A landscape with many valleys, sampled at points; each row gives a point and its height.
A ball rolls from a point to the lowest of its 2 nearest points, and stops where none of them is lower. Distance is the straight distance between rows; heights are no part of it.
K_16: [146 120 131  81 123 105 149 141 144 175 184 122 145 193 127 166  90 161
 169 172]  (h 4.53)
K_680: [158 113 115 150 109 130 112 144 176 200 160  56 123 158 122 145  98 107
 127 154]  (h 6.03)
K_479: [102 174  91 123  98  88 158  77  98  71 100 149 123 106 114  96 128 134
 126 146]  (h 2.42)
K_953: [138 146 128 113 109 110 143  90 102 121 138 118 150 149 119 128 121 177
 139 133]  (h 3.85)
K_238: [142 123 143 115 102 159 130 119 143 131 122 118 135 153 116 162 128 154
 133 113]  (h 3.26)
K_705: [ 93 146 146 117 107 157 156  87 124 114 142 156 131 119 101 163 156 189
 130 130]  (h 4.24)
K_832: [102 173 126 166 113 128 150 121 101  82 147 169 127  91 111  62 169 130
 117 112]  (h 5.87)
K_297: [123 159 118 162 136 115 108 172  85 107 127 206 161 125 150 124 191 103
 132  97]  (h 7.43)
K_130: [114 105 143 151 182 164  91 196 108 117 120 190 144 128 145 100 142 104
 114  94]  (h 4.87)
K_139: [140 134 108 106  86 122 136 130 176 170 146  89 110 148 102 133  67 110
 147 180]  (h 4.97)
K_637: [ 66 110 178  95 150 148 177 135 110 117 136 188 113 137 120 174 140 162
 154 159]  (h 5.04)
K_252: [111 117 169 142 172 175  95 190 126  86 118 176 173 145 145 133 148 136
 128  80]  (h 5.41)
K_927: [175 110 105 140 125 137  84 170 167 172 149  77 145 157 125 126  79 103
 116 122]  (h 6.16)
K_25: [ 87 166 130 108 119 124 170  59  80  84 142 131 142  80 104  83 135 187
 121 177]  (h 3.28)
K_504: [140 114 140 154 140 119 148 157 112 134 143 171  76 131 101  67 126 102
 144 129]  (h 4.27)
K_821: [123 104 135 106 115 164 110 126 172 167 153  80 153 171 122 177  77 167
 142 166]  (h 5.12)
K_572: [158  93 133 134 128 142 126 123 130 160 131 105 104 141 116 140 128 135
 120 124]  (h 2.73)
K_937: [163  89 138 110 130 137 134 159 184 188 154 128  97 164 128 167 126 114
 151 147]  (h 5.76)
K_532: [ 89 137 122 116 106 169 150 130 145 110 108 152  95 114  81 102  90 118
 114 135]  (h 6.25)
K_820: [159 117 117 149  92 100 119  96 154 162 143  65  89 125 127 111 121  92
 118 113]  (h 4.43)
K_791: [166 122 124 147  83  67 142  83 151 185 167  22  81 107 118  91  86  93
 122 193]  (h 3.82)
K_257: [121 124 117 130 103 153 150 146 173 119 138 140 100 143  85 113  70 116
 133 132]  (h 6.38)
K_761: [114 181 124 136 116  68 148  86  46  91 137 131 166  95 141  81 156 159
 124 146]  (h 3.15)
K_335: [138 137 121  91 105 117 140 153 175 191 189  96 137 163 109 150  79 139
 177 176]  (h 4.76)
K_746: [159 113 114 169 141 107 109 134 131 125 109 114 121 134 170 136 159  96
 113  84]  (h 6.70)
K_75: [155 114 125 178 109 138 102 105 163 135 131  65 112 123 122 111 117 112
 103  75]  (h 4.78)
K_74: [149 112 122 133 133 128 146 115 123 130  97 134  80 124 119 120 130  94
 129 127]  (h 1.94)
K_520: [183  95 102 156 120 100  84 121 183 173 138  58 128 139 179 143 110  80
 118  87]  (h 6.32)
K_275: [189  97 108 126 113 129 114 147 182 193 167  86 116 155 141 163 131 114
 145 127]  (h 5.90)
K_728: [ 86 122 172 102 124 162 171 115 109 107 158 173 136 140 101 150 124 189
 143 153]  (h 4.67)
K_484: [111 111 125  91 121 150 159  98 119 138 105 104 100 119  75 119  85 146
 124 189]  (h 1.05)
K_681: [173 106 102 155 170 128  83 155 152 128  95 113 152 142 188 140 148  96
 114  68]  (h 6.47)
K_624: [119 149 110 106 135 114 170  62  81 100 119 112  99  58 108  69 123 174
 110 190]  (h 3.07)
K_153: [135 105 118  88 111 119 152 136 122 146 109 119 108 140 104 121  71 117
 124 181]  (h 1.73)
K_281: [143 166 107 135  90  73 136  60 144 103 138  71 105  87 120  67 115 119
 118 134]  (h 4.95)
K_58: [143 135 121 107 111  78 153  59 103 130 136  84  95  81 114  73 113 146
 115 184]  (h 2.52)
K_102: [156 134 109 116  95  68 166 100 153 149 122 109  96 117 109  98 106 103
 140 175]  (h 4.96)
K_456: [128 114 116 118 127 140 126 186 168 130 137 168 113 162 122 112  76 101
 139 115]  (h 6.52)
K_881: [166  57 149 136 184 163  75 194 182 154 125 155 147 139 160 143 153 137
 120  88]  (h 5.91)
K_214: [ 92 119 161 132 153 171 121 176 125  93 124 172 134 142 110 141 124 137
 117  95]  (h 5.78)
K_201: [162  75 162 112 185 171  82 180 191 149 125 122 164 158 147 189 137 163
 124 105]  (h 5.65)
K_465: [105 112 120  84 131 113 170 136 154 130  85 171 101 141 134 182 103 112
 137 156]  (h 5.69)
K_499: [133 112 144 136 172 137 116 193  81 131 116 182 167 138 161 129 154 119
 135 107]  (h 4.30)
K_611: [130  82 164  78 165 176 109 169 186 125 136 130 186 177 159 209 106 171
 132 120]  (h 5.45)
K_724: [164 112 124 119 107  91 135  98 135 190 149  44 100 137 112 122 106 120
 132 195]  (h 3.46)
K_910: [110 129 142 159 138 162 137 156 120 100 139 185  97 116 105  71 145 106
 127  96]  (h 4.79)
K_651: [152 118 122 156 107 169 106 137 151 114 130 110 124 141 110 111 116 116
 115  83]  (h 5.10)
K_606: [102 123 117  80 116 108 167 120 172 123  96 154 140 170 132 214 100 139
 147 152]  (h 5.57)
K_755: [127 150 115 139 110 103 122  76  82  99 125  68 142  95 137  79 108 136
  95  92]  (h 1.20)
K_38: [ 72 173 115 139 140 149 116 128  82  88  94 158 121  88 109  85 141  92
 113 130]  (h 3.44)
K_415: [180  78 105 138 189 159  54 185 184 146 110 124 168 141 179 141 133 116
 122  77]  (h 6.19)
K_533: [143  89 149 112 134 150 153 172 161 147 153 161 114 171 137 182 128 151
 164 129]  (h 5.58)
K_29: [124 129 128 164 148 115 127 130  71 139 138 169  94  98 137  60 182 100
 124 139]  (h 3.00)
K_771: [ 90 184 118 113 124 112 158  97  61  83 129 152 168 114 122  99 139 169
 141 158]  (h 2.43)
K_497: [144  82 128  91 128 129 144 148 144 175 100 132  80 139 136 150  96 100
 135 173]  (h 2.33)
K_105: [ 89 141 132  88 131 131 169  75 105 120  94 122 119 110 100 119 116 163
 133 182]  (h 1.87)
K_272: [143 151 144 191 136 102 109 159  67 117 137 169 158 111 136  95 193 112
 129  88]  (h 7.23)
K_864: [137  96 131 126 162 128 132 150 106 150 112 163 130 141 148 135 150 125
 140 128]  (h 3.63)
K_805: [181  83 102 137 148 131  77 156 206 177 124  59 135 146 173 162 115  90
 106 109]  (h 6.45)
K_808: [134 126 128 166 141 149 121 152 110 109 123 148 125 136 115  90 129 126
 118  98]  (h 5.21)
K_950: [ 81 136 141 116 151 181 131 138 120 109  74 168 122 109 131 193 161  98
 120 120]  (h 4.61)
K_603: [187  96 109 138 128 138  59 139 170 154 138  39 151 148 161 173 127 131
 119  94]  (h 6.59)
K_161: [178 102 115 152 117 111  88 124 158 201 159  21 122 137 163 155 104  85
 120 132]  (h 6.18)
K_693: [113 139 127  95 133 104 153  68  86 131  92 137 141 122 120 165 119 154
 135 174]  (h 2.60)
K_928: [142 142  96 118  66  72 151  97 185 150 153  74  93 135 101 110  71  93
 136 172]  (h 5.11)
K_901: [105 168  94 126 108 101 137  75  88  95 104  91 140 105 136 110 109 125
 115 131]  (h 1.88)
K_768: [160 144 124 169 111  84 142 117 113 124 151 135  97 115 122  72 159 119
 138 106]  (h 4.31)
K_295: [119 110 155  93 115 159 138 110 156 145 151 122 153 184 116 209  99 191
 147 161]  (h 5.28)
K_521: [145 133 119 101 122 100 143 129 117 154 139 127 144 168 135 151 109 160
 155 159]  (h 4.25)
K_854: [147 131 129 151 115 108 106  92  87 109 121  95 157 119 145 106 147 139
 113  89]  (h 2.14)
K_280: [ 81 125 141 127 147 178 139 153 108  91 122 165 116 124  98 110 101 127
 131 140]  (h 6.05)
K_751: [144 102 138  89 132 170  97 159 192 141 141 100 169 173 120 183  89 167
 132 127]  (h 5.27)
K_738: [153 122 129 172 146 117  96 127  90 124 117 146 145 109 169 122 182 106
 121  77]  (h 6.96)
K_885: [165 101 112 168  94  78 127  78 137 161 161  53  67 108 133  70 106  85
 114 150]  (h 4.11)
K_589: [140 131  94 124 136 118 117 174 165 118 138 145 142 156 151 121 117  95
 127  87]  (h 6.46)
K_905: [ 51 168 147 124 146 167 124 157  94 108 111 185 112  93 113 109 173  85
 120 132]  (h 3.86)
K_652: [141 156 115 149 123  70 148 110  47 106 134 147 140  94 149  78 185 136
 126 114]  (h 2.79)
K_501: [144 142 121 130 129 109 106 131  96 126 126  95 188 152 156 139 136 156
 123  91]  (h 2.97)
K_565: [ 89 132 190 137 139 191 109 130 118  86 101 147 155  99 108 172 199 132
 115 107]  (h 5.23)
K_638: [ 50 142 183 113 154 186 123 153 123  98 102 172 155 119 129 200 171 126
 126 124]  (h 4.88)
K_779: [154 140 118 129 102  89 115  92 117 138 142  78 167 151 149 149 130 171
 131 114]  (h 3.43)
K_274: [100 110 151  95 125 137 145 125 159 109 121 162 150 181 135 213  95 175
 150 130]  (h 5.43)
K_682: [ 90 159 104 128 129 114 143  93 100  95  90 138 106  68 107  90 133 110
 103 157]  (h 2.93)
K_488: [112 180  99 141 109  87 145  61 106  79 133  86 102  70 132  48 135 125
  94 121]  (h 5.15)
K_141: [141  90 155 133 196 175  68 184 118 122 108 159 184 133 146 146 132 136
 104  86]  (h 5.85)
K_21: [139 118 121 118 114  96 147  62 103 166 120  60  92 111 122 109  85 135
 117 196]  (h 3.02)
K_810: [110 172 142 165 124 135 118  90 107  87 129 139 132  79 125 121 192 132
 114  80]  (h 4.35)
K_849: [123 142 126 156 131 102 136 100 104 126  98 129  93 102 126 123 163  98
 113 100]  (h 2.85)
K_812: [ 93 162 161 154 133 169  94 121  92  84 103 126 168  97 121 139 187 143
 106  92]  (h 4.98)
K_555: [141 107 121 102 150 102 141 165 134 162 118 167  99 160 151 150 113 122
 154 154]  (h 2.94)
K_769: [ 80 156 133 142 133 157 126 131  95  97  99 177 127  95 123 155 168 117
 130 106]  (h 4.29)
K_642: [ 89 195 111 126 112 104 161 111  96  84 145 165 130  75 109  52 163 135
 134 150]  (h 5.60)
K_822: [ 86 151 136 133 163 141  97 197 106 103 112 204 166 121 158 155 188  82
 143  91]  (h 7.61)
K_348: [127 133 162 135 111 165 129 123 130 103 148 140 154 134 104 152 156 170
 127 104]  (h 3.73)
K_155: [138 117 128  99 116 145 113 172 190 198 173  83 135 166 118 180  64 128
 143 170]  (h 4.94)
K_491: [102 121 130  94 151 133 143 166 166 123  94 184 135 148 149 185 111 107
 126 111]  (h 5.86)
K_250: [104 129 119  92 136 131 128 111 108 119  83 147 150 152 137 181 110 147
 137 144]  (h 3.17)
K_290: [100 100 175  94 158 152 153 162 135 133 141 189 111 150 150 196 140 148
 144 127]  (h 5.35)
K_347: [156 153  93 143  90  61 143  95 141 130 147 105  99 125 119  80 136 109
 144 128]  (h 4.70)
K_984: [ 76 175 144 143 113 162 135 129 117  80 157 192 124  83  85  82 150 149
 130 116]  (h 6.15)
K_246: [141 135 113 166 127  92 138 149  89 120 129 161  94 120 119  41 148  89
 143 114]  (h 3.75)
K_502: [105 178  97 140 121 102 144  83  94  80 135 132 115  52 118  21 145 147
 111 149]  (h 5.37)
K_970: [172 111 106 128 139 142  94 181 167 138 149 119 155 171 154 133  80 124
 129  97]  (h 6.28)
K_233: [124 146 138 150 121 127 125  80  98 109  86 108 117  91 144 137 190 129
 112  69]  (h 3.66)

Where does a ball stop that starts at each point below?
K_565: K_755
K_651: K_58
K_589: K_74
K_491: K_74
K_520: K_74
K_832: K_246
K_141: K_484
K_155: K_755
K_139: K_755
K_822: K_484
